A landscape with many valleys, sampled at points; each row gives a point and its height.
A ball rolls from a point to the lowest of its 2 nearest points, and stops where none of them is lower. Distance is the straight distance between rows; heights are no part of it.
K_496 h=273: [131 115 161 122 116 115 163 128  86 138 131 143 142 188  90 144 158  89
 127 136 150 170]
K_215 h=327: [138 101 124 171 159 164 110 136 124 134  99  94 111  99 125 108 143 173
 182 128 148 115]
K_105 h=361: [145 137 192 135 141 178 149 158 118 156 120 142 128  96  67 110 111 147
 123 182  99 136]
K_642 h=637: [112 167 155 125 123  79 132 143 170  98  81 126 144 134 142  77  90  88
 101  76 145 173]
K_627 h=414: [126 112 124 155 138 101 102 125 128 231  93 125 148 192 176 130 143 141
  77 146 123 146]
K_55 h=272: [154 148  88 120 115 159 137 105 137 133 141 110 194 140 159 111 126 116
 132 136 121 109]
K_518 h=424: [ 93 160  69 129  87  65  97 132 116 150 103 162 113 154 146 125 120 209
 110  91 145 128]
K_286 h=498: [138 120  88 143 109 150 138  84 182 114 202 101 173 178 185 130 130 147
 166 160  93 152]
K_331 h=518: [ 98 153 165 132 128 116  99 132 119 173 127 149 100 128 132 178 108 105
  49  79 144 137]
K_57 h=260: [152  52 117 123 100 104  93 130 120 159 142 141 117 111 121  94 121 129
 114 110  84  52]
K_368 h=543: [125 162 153 142 122 100  81 173 105 165 141 191 105 154 151 149 117 115
  58  55 193 151]
K_869 h=201: [202 137 183 140 110 107 133 114 123 140 124 116 134 144  74  96 106 115
  72 107  93 142]
K_757 h=458: [106 126  75 128 148  77  98 149 117 170 121 154 122 182 136 136 106 192
  95  76 152  96]
K_285 h=656: [107 122 164 168 121 102 149 134 153 126  91 125 162 136 130  88 133  78
 120 100 127 157]
K_969 h=616: [118 141 152 114  88 117 116 150 159 101  98 122 142 104 109 112  88  74
  93  45 156 147]
K_920 h=368: [178 121 153 159 113 157  99 115 126 147 125  96 102 125 111  83 143 159
 180  97 147 105]
K_605 h=494: [129 184 123 137  70 131 155 105 155 112 151 129 145 133 160 108 121 118
 156 189  86 180]
K_862 h=336: [144 146  88 114  70 111 104 108 140 143  91 131 181 119 183  91 118 139
 115 109 118 114]
K_420 h=311: [155 116 110 112 118  72 120 133 122 159 121 156 135 125 141 110 111 115
  87 127 110  60]
K_199 h=485: [118 143 154 136 183 105 142 124 110 133 109 122 115 138 123 120 140 138
 137 149 125 120]
K_144 h=143: [123 176 145 140 165 148  80 168 134 158 107 102  93 152 112  97 138 101
  85  67 154 132]
K_89 h=505: [ 87 145  77  87 174 127 122  91 136  79 190 108 175 137 159 124 106 144
 209 129 145 132]
K_18 h=362: [158  82 118 108 124 131 101 155 119  85 104 129  67 155  61 132  81 111
 110  83  95 101]
K_687 h=564: [125 102  88 146 143 128 130  92 106 143 152  78 153 163 132 117 165 179
 174 143 142 145]
K_276 h=459: [ 82 155  52 112 149 107 144 110 118  78 186 126 169 106 162 110 141 159
 153 125 146 106]
K_403 h=595: [130 101  98 157 159 136 146 118 117 156 167 102 163 170 181 140 186 130
 166 159 153 144]
K_473 h=401: [176 102 113 165 147 142  84 164 138 161 113 151 148  86 168  84 101 127
 100 123 116  71]
K_102 h=513: [134 114 152 113 143  93 156 136 102 126 142 138 138 100 109  85 143 123
 153 174 159 130]
K_631 h=537: [ 99 114 122 109 155 132 160 133 100 145 115 158 132  93 109 181 126 110
 102 117 132  82]
K_475 h=281: [126 152 115 147 113 134 157 142 159  56 177 129 117 137 161 158 157  83
 167 133 164 143]
K_191 h=528: [111 107 114 140 119 135 139  50 136 127 209  92 155 167 162 123 173 174
 184 164 111 170]
K_773 h=736: [141  99  95 112 125 141 131 157 161 129 104 117 105 142 157 162 160  84
 107 132 169 120]
K_638 h=338: [141  76 116 113 118 106  83 112 131 121  77 127  83 159  97 166  96 144
 124  70  94 108]
K_777 h=155: [106 127  90 126 126 175 142  94 147  80 121  95 111  76 145 187 139 139
 164 153 130 106]
K_526 h=162: [190 100 158 144 105 148 102 134 118 121 117 113 109 112  80  95  99 141
 100  87  88 137]
K_755 h=511: [100 121  64 130 143 108 158 139  86 102 114 184 140 126 114 183 106 132
 100 113 119  85]
K_125 h=271: [127 124 115 163 160 173 135 154 122 148 129 138 126  61 119 134 134 161
 141 129 191  85]
K_355 h=453: [133 133 139 162 143 131 124 145 127 184  93 130 111 145 149 131 126 145
  90 134 119 129]
K_531 h=470: [ 99 149 213  88 129 113 138  99 112 136 120 126  82 105  76 147 142 121
 117 136 136 124]
K_26 h=415: [ 83 177  62 115 113  83 169 103 130  60 186 144 148 114 164 135 113 152
 138 145 130 156]
K_415 h=390: [144 126 147  76 150 127 106 142 137  87  92 125  68 104  76 143  96 107
 126 112 109  85]
K_819 h=446: [159 137 209 118 125 141 121 114 135 133 118 122  79  93 105 145 149 133
 142 141 104  74]
K_650 h=493: [103 115 195 126 124 119 127  87 112 174 114 126 102 128  96 203 133 125
  90 107 138 143]
K_326 h=178: [ 60 103 129 163  94 157 148 146 117 171 105 141 139 106 117 127 122 120
 141 143 109 153]
K_553 h=145: [151 120 243 119 117 124 155 109 121 113 104 144 139 153  70 150 145 111
 124 155  93 175]
K_268 h=42: [143 116 132 112 145 140  56 177 148 141 112 105 126 136 106  81 102  82
  69  61 118 150]
K_856 h=306: [140 112 111 101  99 121 104 127 136 159 102 129  87 136 137 194  72 159
 106  74 134  98]
K_498 h=477: [108 141  75 140 132 136 146 134 123  77 110 158 156 108 146 130 126 109
 110 143  96  98]
K_222 h=310: [100 110 191  88 107 105 155 164 120 148 154 142  88 137  64 104 162 118
 151 186  86 117]
K_352 h=653: [144 135  93 165 211 172 132 120 175  85 127  97 146 120 186 126 165 101
 139 195  99 140]
K_580 h=563: [102 117 124 120 140 153 129 111  40 146 115 163 129 113  82 181 131 113
 110  62 154 116]
K_720 h=232: [ 94 121 150 136 106 126 163 158  85 159 137 170 131 139  96 126 119 106
 106 140 140 158]
K_377 h=241: [ 96 205  78 116 124 182 130 115 139 120 140 116 110 165 150 150 146 142
 141 163 121 171]
K_683 h=491: [111 128 122 111 123 100 128 168 100 175 143 146 102 197  90 146 117 148
  84  53 177 106]
K_962 h=538: [122 113 124 105 163  95 175 125  71  90 142 154 113  83 112 110 131 130
 147 219 111 152]
K_359 h=359: [174 110 171 151 137 104 117 126 125 154 117 150 149  74 155  87 113 123
 115 142 109  46]
K_113 h=74: [124  66 201 127 112 147 126 142 132 156  99 143 140  94 103 147 133  79
 121 150 122 157]
K_451 h=533: [103 161 105  98 176  99 152 109 138  73 142  91 178 161 116 110  87 145
 190 123 128 132]
K_241 h=211: [163  59 134 130 109  99  72 141 110 124 109 138  91  87 106  73  91 114
 114 116  80 110]
K_823 h=214: [136 128  97 124 106 131 155  89 164 100 123  86 152 110 139 140 125 154
 154 139 117 134]
K_344 h=553: [106 111 127 114 135 107  83 164 142 154 133 160 128 122 143 125 103 109
 109  56 156  93]
K_488 h=116: [136 107 215 145 125 149 119 111 126 119  80 133 127 135 115 153 162  89
 162 147 121 183]
K_180 h=379: [ 74 150 100 120  82  93 161 106 125  68 184 149 145 141 138 135 141 106
 162 163 116 145]
K_636 h=220: [134 170 132 126 192 153 131 159 153 129  93  98 130 148  90 143 111 136
  84  80 151 129]
K_466 h=213: [112 148 124 127 124 159 131 117 138 128 135 118 105  59 142 163 131 152
 168 136 153  66]
K_189 h=275: [109 134 173 148 103 117 137 179 116 168 165 156  95 142  67 108 128 125
 126 134  97 117]
K_436 h=674: [146 100 214 156 108 110 130 114 147 141 129 113 146 156 105  94 162 108
 137  86 131 132]
K_696 h=715: [149  96  64 100 166 159 134 138 153 111 111  79 115 136 139 144 164 144
 129 150 185 119]
K_651 h=172: [177 129 192 132 108 110 166 117 132 127 114 108 153 162  81  97 116 145
 120 154  85 178]
K_716 h=169: [129 176  69 126 141 173 118 129 157  77 142 130 124 144 213 155 136 142
 163 144 158 162]
K_593 h=302: [ 73 181  80 128 157 120 157 139  98 124 154 141 122 175 126 149 139 140
 150 144 114 157]
K_419 h=421: [155 147 152 108 133 146 113  98 137 105  92 107 109 104 104 128 125  90
 138 132  97  79]
K_375 h=626: [128 126 126 172 203 154 145 102 150 122 184 111 166 146 188 128 177 116
 134 184 124 140]
K_339 h=536: [104 158  93 140 131 104 164 127  86  95 128 153 134  90 150 104 116 128
 136 194 112 182]
K_898 h=514: [114 167 116 128  86 132 143 147 130 111 121 135 137  83 164  76  99 128
 149 188 105 170]
K_380 h=365: [169 114  89 113 160  98 120 126  85 181  96 132 140 201 162 148 153 145
  88 154 143 149]
K_54 h=403: [204 125 166 111 103 149  84 118  72 150 142 121  81  95  97  75 130 160
 155 109 153 112]
K_252 h=519: [137 175 146 137 106 110 121 158 120 173 134 160  76 168 138 142 141 133
 116  85 184 121]
K_854 h=587: [ 78 129 124  97  97 121  99 131 137 128 123 113 113  97  91 111 111 101
 110  46 152 100]
K_714 h=675: [182  97  72 123 196 167 122 118 171  66 160  88 128 150 189 131 150 128
 161 185 132 144]
K_418 h=433: [112 139  47 147  95 143 159 129 135  83 183 158 176 111 174 133 151 119
 119 172  97 115]
K_822 h=333: [ 98 155 117 157  96 131 187 114 114  80 168 134 143 143 107 124 174  93
 144 134 155 142]
K_669 h=233: [161 141  99 137 130 172 132 140 187  50 187 114 101 100 206 155 148 122
 185 156 157 134]
K_126 h=386: [104 154 102 113  53  60 110  97 135 165 110 130 117 145 172 116 111 159
 126 118 126 133]
K_131 h=367: [153 131 140 148 153 170 149  98 127  96 107  88 129  70  86 133 138 176
 162 119 143 125]
K_513 h=123: [ 82  73 165 138 110 140 111 147 126 182  99 141 161 100 121 113 101  86
 133 148 116 193]
K_442 h=383: [159 145 187 115 132 172 146 118 134 108 115 116 147  74  96 119 113 183
 180 170 109 132]
K_163 h=321: [174 127 118 100 124  92 127 102  96 148 105 129 135 178 125 135 147 124
  94 121 163 168]
K_127 h=584: [ 98 103 138 142 111 131  28 164 140 189 148 150 160 117 141 125  76 114
  98  30 118 102]
K_722 h=695: [171  82  99  98 178 155 146 115 159  92 139  81 127 113 152 150 161 116
 152 178 144  95]
K_62 h=269: [126 134 113 105 153 148 128 144 152 152  85 110 114 142 112 181  84 161
  73  84 146  98]
K_36 h=471: [125 139  79 141  69 143 148 100 166  87 173 130 152 128 206 149 130 129
 161 186  87 154]
K_342 h=337: [112  97 216 103 134 138 143 165 119 133 126 144  99  90  34  97 149 132
 120 181  81 122]

Call two points neighbours if one is among the 2 nearest of the other. Go from one point of each pair to the other, from neighbour to neighbour, staying as low as possible. Name the highest point that can't be avoided.
K_526 and K_777 | K_442
K_777 and K_268 | K_368
K_526 and K_418 | K_962
K_526 and K_113 | K_869

For each start below, name the point where the ball stops.
K_89 | K_716
K_722 | K_36
K_368 | K_268
